Points on a hilly landscape, in no order, each with its height.
A climber steps from a point to the highest of its 5 nearest points, and stops where none of them is higher. Distance is the straight distance between rows; heights are no part of it.
k_724: [143 110 123 152 127 125  94 156 108 118 132 113 134 136  83 149 121 152
 120 178 127 117 127 143]  h=146
k_504: [164 127 111 128  95 103 113 147  80 208 110 130 108 136 178 124 147 114
 153 104 171 158 137 147]  h=288
k_234: [170 159 125 148  79  92 122 144  82 198  80 164  91 141 193 100 166 123
 174  74 173 142 133 136]  h=211
k_692: [ 90 156 162  96 135 125 140 114 176 142 100 160 119 122 198 112 184 104
 122  60 108 129 118  89]  h=408
k_501: [126 109 155 145 143 162  79 139 128  90 103 136 141 178  82 137 124 172
 137 155  89 160 103 135]  h=292
k_821: [117 135 161 136 149 139  97 130 144  71 109 135 141 149  90 136 117 149
  90 134  88 163 112 126]  h=311
k_272: [144 111  93 120 129 121 133 161 113 139 150 109 138 124 116 122 103 133
 125 176 161 108 127 130]  h=388
k_145: [130 148 143 145  63  90 124 132  90 211  75 165  88 156 211  94 210 128
 173  78 150 126 122 139]  h=316
k_450: [149 124 146 153 125 143  72 152  94 116 113 123 108 196  82 151 137 170
 132 161 110 169 102 142]  h=262
k_26: [132 160 118  76 128 115 160  97 108 208 142 154  82 136 212 114 163 129
 173 104 197 112 143 125]  h=456
k_978: [125 105  95 127 136 114 133 150 109 145 138 118 119 120 142 119 121 140
 122 160 142 114 139 122]  h=378
k_232: [137 150 196 137 134 169 101 103 156  73 118 124 164 157  88 141 116 154
  88  76  52 180 112 100]  h=314
k_807: [170 126  69 140  98 108 152 164  69 163 139 107  98 133 154 127 106 116
 145 143 166 127 168 152]  h=351
k_397: [129  85 129 176 135 136 133 135 147  81 158 118 160 115  46 152 100 135
 115 194 105  91 118 149]  h=190
k_465: [177 149  94 115  83  93 138  97  80 198 109 139  87 157 206 114 143  98
 159 108 197 134 167 143]  h=300
k_718: [119 105 133 163 153 128 158 124 157  66 178 110 177  84  58 156  89 119
 108 166 107 101  98 127]  h=208
k_55: [132 105 121 131 146 128 124 167 121 116 147 104 151  98  79 116  86 124
 130 175 107 113 124 136]  h=330
k_53: [114 147 148 132 144 165 110 116 158  38 115 111 163 120  79 141 119 128
 103 102  76 157 120 127]  h=301
k_89: [117 134 115  99 159 137 142 113 143 117 128 144 135 100 144 119 107 104
 121 142 115 136 118 112]  h=282
k_454: [124 107 175 181 135 140 127 116 170  51 180 117 180 109   9 145 105 141
  90 177  91 112 123 125]  h=244
k_623: [141 103  92 152 109 121 133 163  99 133 148  83 136 109  82 142  89 125
 127 182 152  95 143 164]  h=350
k_651: [112 138 130 158 153 141 153 106 164  57 147 116 137  83  84 143  97  99
 108  87  91 102 133  98]  h=271
k_680: [111 133 137 136 170 149  98 138 140  87 135 117 153 127  76 136 115 137
 105 149  99 113 118 128]  h=290
k_560: [ 89 153 120  77 140 127 154 107 166 124 121 125 113  89 176 121 167 110
 113  89 119 133 110  92]  h=521
k_57: [114  89 164 183 141 118 150 107 160  47 172 117 165  86  33 163  80  99
 106 172  92 100 123 140]  h=200
k_729: [123 142 108  75 132 117 146 128 109 184 120 139 101 112 206 117 150 128
 149 117 167 123 119 110]  h=482
k_141: [175 126 151 148 109  99  75 170  63 170  81 133 105 165 164 107 150 153
 152  96 143 155 140 143]  h=95
k_496: [ 82 157 168  87 120 117 136 108 159 133  84 174 123 138 208 101 205 112
 147  62 117 142 124 112]  h=411
k_760: [ 87 125 116  65 141 121 147 102 156 161 122 166 116 110 198 109 173 111
 143  87 148 115 133 101]  h=501
k_615: [122 129 157 175 145 126 159  86 169  45 167 105 167 102  16 175  74 101
  86 120  69 105 126 120]  h=269
k_839: [127 144 140 102 107 125 147 113 113 211 107 166  96 135 210 111 179 124
 153  92 163 120 139 127]  h=430
k_62: [162 126  88 128 129 109 134 154 105 153 126 115 114 136 153 117 120 136
 153 149 139 136 118 135]  h=445
k_99: [119 140 129 100 120 129 134 118 116 195 109 144 109 126 203 105 183 132
 157  88 155 145 117 118]  h=450
k_512: [113 139 162 146 147 162 117 106 165  50 151 134 159 120  60 147  99 129
  99 128  95 121 126 131]  h=296
k_340: [112 126 134 121 164 132 116 109 159  72 128 125 149 121 108 133 109 121
  94 111 105 139 111 108]  h=284
k_58: [112 118 165 157 142 172 102 107 143  60 126 137 160 141  41 150 101 162
 100 152  74 150 125 129]  h=294
k_873: [163 125  62 107 103 121 160 135 101 175 154 114 108  98 167 121 101 109
 148 152 198  99 155 140]  h=361
k_966: [100 143 168 106  97 111 125 125 163 185  87 188 116 139 224 101 217 128
 160  52 148 128 113 123]  h=404
k_8: [103 143 188 119 117 110 126 114 179 115  72 173 130 130 181 115 185 119
 126  32  92 151 111 105]  h=406
k_149: [ 97 129 122 145 163 139 153 126 147 105 136 106 137  80 114 127 108 126
 112 149 128  93 123 127]  h=358
k_959: [139 121 151 126 138 126  94 142 120 110  99 132 143 159 140 141 140 160
 129 113 108 161 106 135]  h=305
k_776: [117 134 142 181 150 138 126  76 161  24 163 116 173 107  43 166  71 110
  86 112  88 134 139 123]  h=280
k_605: [156 126 152 138 129 121 103 138 129 163  81 141 119 151 175 123 168 148
 150  98 115 148 113 127]  h=141
k_384: [135 101 138 170  80 145  64 157  94 107 107 132 115 198  29 149 111 166
 120 164 137 160 106 151]  h=189
k_370: [113 158 163 153 133 178  89  96 161  29 116 142 154 170  52 142 119 153
  91 117  58 181 107 125]  h=304
k_378: [ 84 137 106  62 151 147 176  91 157 142 135 137 121  95 184 122 148 102
 142 115 138 109 134  98]  h=481
k_734: [ 98 148 157  81 111 132 153  89 145 191 114 153  95 144 215 105 198 109
 145  80 155 124 121 108]  h=424
k_668: [ 94 150 104  76 146 123 175 104 158 141 137 131 119  72 160 119 129  97
 123 109 133 110 124  94]  h=595
k_169: [153 125 113 127 133 125 114 133 109 140 122 127 125 128 160 107 128 139
 130 125 116 147 134 133]  h=306
k_696: [118 132 141 152 161 156 152  96 152  40 144 106 167  86  52 152  81 106
  80 132  86 120 140 124]  h=285
k_82: [121 114 100  93 164 109 147 131 124 146 131 116 125 100 154 116 131 128
 135 138 139 107 124 133]  h=386
k_359: [148 106 136 147 130 128  91 175 101 129 115 119 133 166 115 130 125 155
 127 157 127 141 116 150]  h=339
k_235: [125 113 157 154 127 170  90 118 137  70 139 122 140 163  35 150 126 160
 107 183  88 152 102 140]  h=278
k_987: [ 88 151 121  73 135 150 174  85 153 194 145 148 102 111 196 113 181 113
 156 112 156  96 124 113]  h=529
k_881: [ 79 166 125  44 156 134 187  70 161 155 143 135  97 103 194 107 165 115
 139  92 146 110 114  91]  h=526
k_4: [121 135 133 120 159 135 116 145 161 123 105 142 134 128 144 133 140 126
 126 108 103 161 128 122]  h=315
k_177: [124 155 182 132 149 139 109 115 160  66  87 155 146 159 134 125 144 151
  82  82  67 187 116 121]  h=321
k_870: [125 107 138 135 146 149 111 139 125 119 134 120 135 139  83 136 116 147
 111 161  89 138 118 136]  h=233
k_702: [122 146 159 175 133 172 111  94 151  23 148  99 160 137  41 153  84 116
  98  96  67 154 124  99]  h=281
k_289: [122  61 152 194 114 121 149 153 131 135 178 107 170 154   9 168  80 119
 112 216 140  80 123 165]  h=142
k_421: [161 133 117 141 116 121  95 170 102 153 121 109 110 141 138 124 114 139
 135 159 130 130 144 144]  h=571
k_116: [121 127 169 133 131 160  76 149 131  86 103 143 140 174  99 134 127 145
 118 128  75 168 104 152]  h=302
k_144: [137  71 140 170 138 119 153 153 133 116 171 108 174 130  60 149  73 111
 102 192 122  89 108 165]  h=212
k_17: [127 139 169 125 142 125 104 128 151 109  76 139 143 153 166 137 160 148
 119  91  78 179 126 113]  h=327
k_899: [136 119 145 122 134 115  97 153 110 136 124 140 126 148 146 132 140 156
 131 126 118 155 108 128]  h=229
k_902: [166 134  82 152  85  91 132 170  85 152 139 102 120 133 117 122 102 122
 157 155 166 137 161 144]  h=326
k_23: [138 119  94 104 133 131 163 129 119 155 152 103 114  92 132 114 116 118
 150 146 171 100 151 127]  h=410
k_213: [164 131 110 142 130 108 109 164  90 171 117 133 121 133 177 117 137 128
 133 130 151 130 122 128]  h=385
k_975: [112 143 122 124 149 137 137 116 164  89 132 128 143 100 141 118 115 113
 102 103 100 128 135 109]  h=259
k_993: [123 133 152 126  99  92 123 153 124 186  78 166 109 141 219 104 180 132
 159  84 140 130 129 136]  h=392
k_222: [158 140  60 104  84 115 148 125  82 187 132 137  93 130 176 108 111 104
 158 144 211 127 156 144]  h=272
k_700: [ 99 157 101  53 144 149 180  80 135 197 178 145  80 111 210 102 165 112
 153 109 184  76 150 102]  h=517
k_216: [132 102 126 177 117 139 111 160 106 118 147 105 132 148  41 151 100 143
 140 183 137 112 126 154]  h=85
k_322: [123 117 119 118 143 137 123 149 130 103 141 118 143 113 102 135 114 135
 120 161 112 124 121 128]  h=234
k_91: [115 105 101 133 128 125 145 134 118 127 154 100 131  87 109 134 106 122
 134 169 147  83 135 141]  h=389
k_348: [138 150  81  87 111 130 158 110 102 188 152 150 108  98 182 115 133 111
 155 146 197 101 154 125]  h=390
k_346: [164 110 124 180  98 130  85 169  82 129 130 106 102 182  70 136 122 160
 146 186 122 158 123 154]  h=175
k_180: [ 83 144 141  99 123 122 140 101 150 181 101 155 116 130 213 122 204 127
 148  71 128 126 123 102]  h=422
k_580: [155 129 136 128 101 106  89 154  90 177  90 145 104 161 189 109 171 156
 143  85 136 152 132 137]  h=235
k_5: [134 129  76 102 109  96 145 124 105 189 132 125  99 125 195 112 137 134
 145 130 181 107 153 133]  h=435
k_941: [145 131 120 136 144 116 111 154 107 124 132 114 133 149 115 130 120 148
 123 144 104 144 123 135]  h=170
k_156: [137 117  83  90 132 123 149 131  98 148 132 120 101 100 186 114 130 133
 142 127 164 100 133 124]  h=444
k_61: [158 146  94  85  97 115 160 104  98 207 124 142  73 126 200 117 125  97
 163 108 190 119 154 125]  h=397
k_488: [101 143 105  64 149 129 171 112 138 170 140 151 103 118 205 109 152 114
 136 119 173  95 131 104]  h=509
k_183: [169 141  84 132  88 108 136 146  84 180 119 113  95 135 165 107 122 117
 144 121 182 137 162 142]  h=319
k_682: [177 130 113 137  94 107  96 177  70 179 115 112 115 154 124 121 127 134
 150 137 147 155 153 165]  h=399
k_542: [140 148  90  83  95  99 151 104 100 216 145 135  72 129 194 111 126  97
 151 128 233 109 167 135]  h=317
k_18: [118 143 160 125 151 139 106 123 144  79  96 141 164 137 130 124 137 141
 120 103  82 184 116 104]  h=320
k_304: [115 131 139  97 143 120 125 131 167 124  94 144 126 127 159 124 154 126
 111  96  97 146 119  95]  h=371
k_896: [128 151 145 158 136 151 105  85 166  49 120 100 156 140  53 137  92 126
  95  88  78 149 136  99]  h=295
k_855: [121  96 140 172 128 147  84 141 119  90 120 127 131 158  40 137 117 160
 126 186 108 140 129 162]  h=197
k_463: [127 123 133 178 136 120 165  68 177  42 171  96 181  86  43 164  64  94
  88 117  88  92 135 124]  h=236
k_725: [139  95 114 148 117 113 156 166 130 125 170  95 145 103  91 141  71 114
 133 176 143  88 147 159]  h=374
k_31: [152 114  83 128 111 112 164 148  87 163 157  92 117  95 135 126  84 123
 144 148 167  85 154 142]  h=387
k_735: [120  77 140 184  90 154  85 138 122  95 155 104 146 159  10 151 108 153
 104 199 130 126 112 162]  h=12
k_440: [131  91 125 165 111 123 127 170 114 127 163 110 149 128  51 144  95 126
 125 195 156 100 137 156]  h=313
k_189: [122 126 127 102 158 127 126 124 138 146 103 143 145 121 170 117 149 128
 131 105 112 136 112 109]  h=286
k_526: [104 141 103 124 155 118 164 102 174  75 160 108 135  61 121 129  93  85
 100 110 107  93 128  89]  h=256

For each start below, name the point where the climber stops.
k_57 -> k_668
k_580 -> k_987
k_702 -> k_668
k_454 -> k_668
k_31 -> k_987
k_234 -> k_987
k_463 -> k_668
k_145 -> k_987

For each start below, name every point that the climber comes to, in order.
k_680 -> k_821 k_18 k_17 k_304 k_560 k_668
k_183 -> k_5 k_729 k_488 k_987
k_348 -> k_5 k_729 k_488 k_987
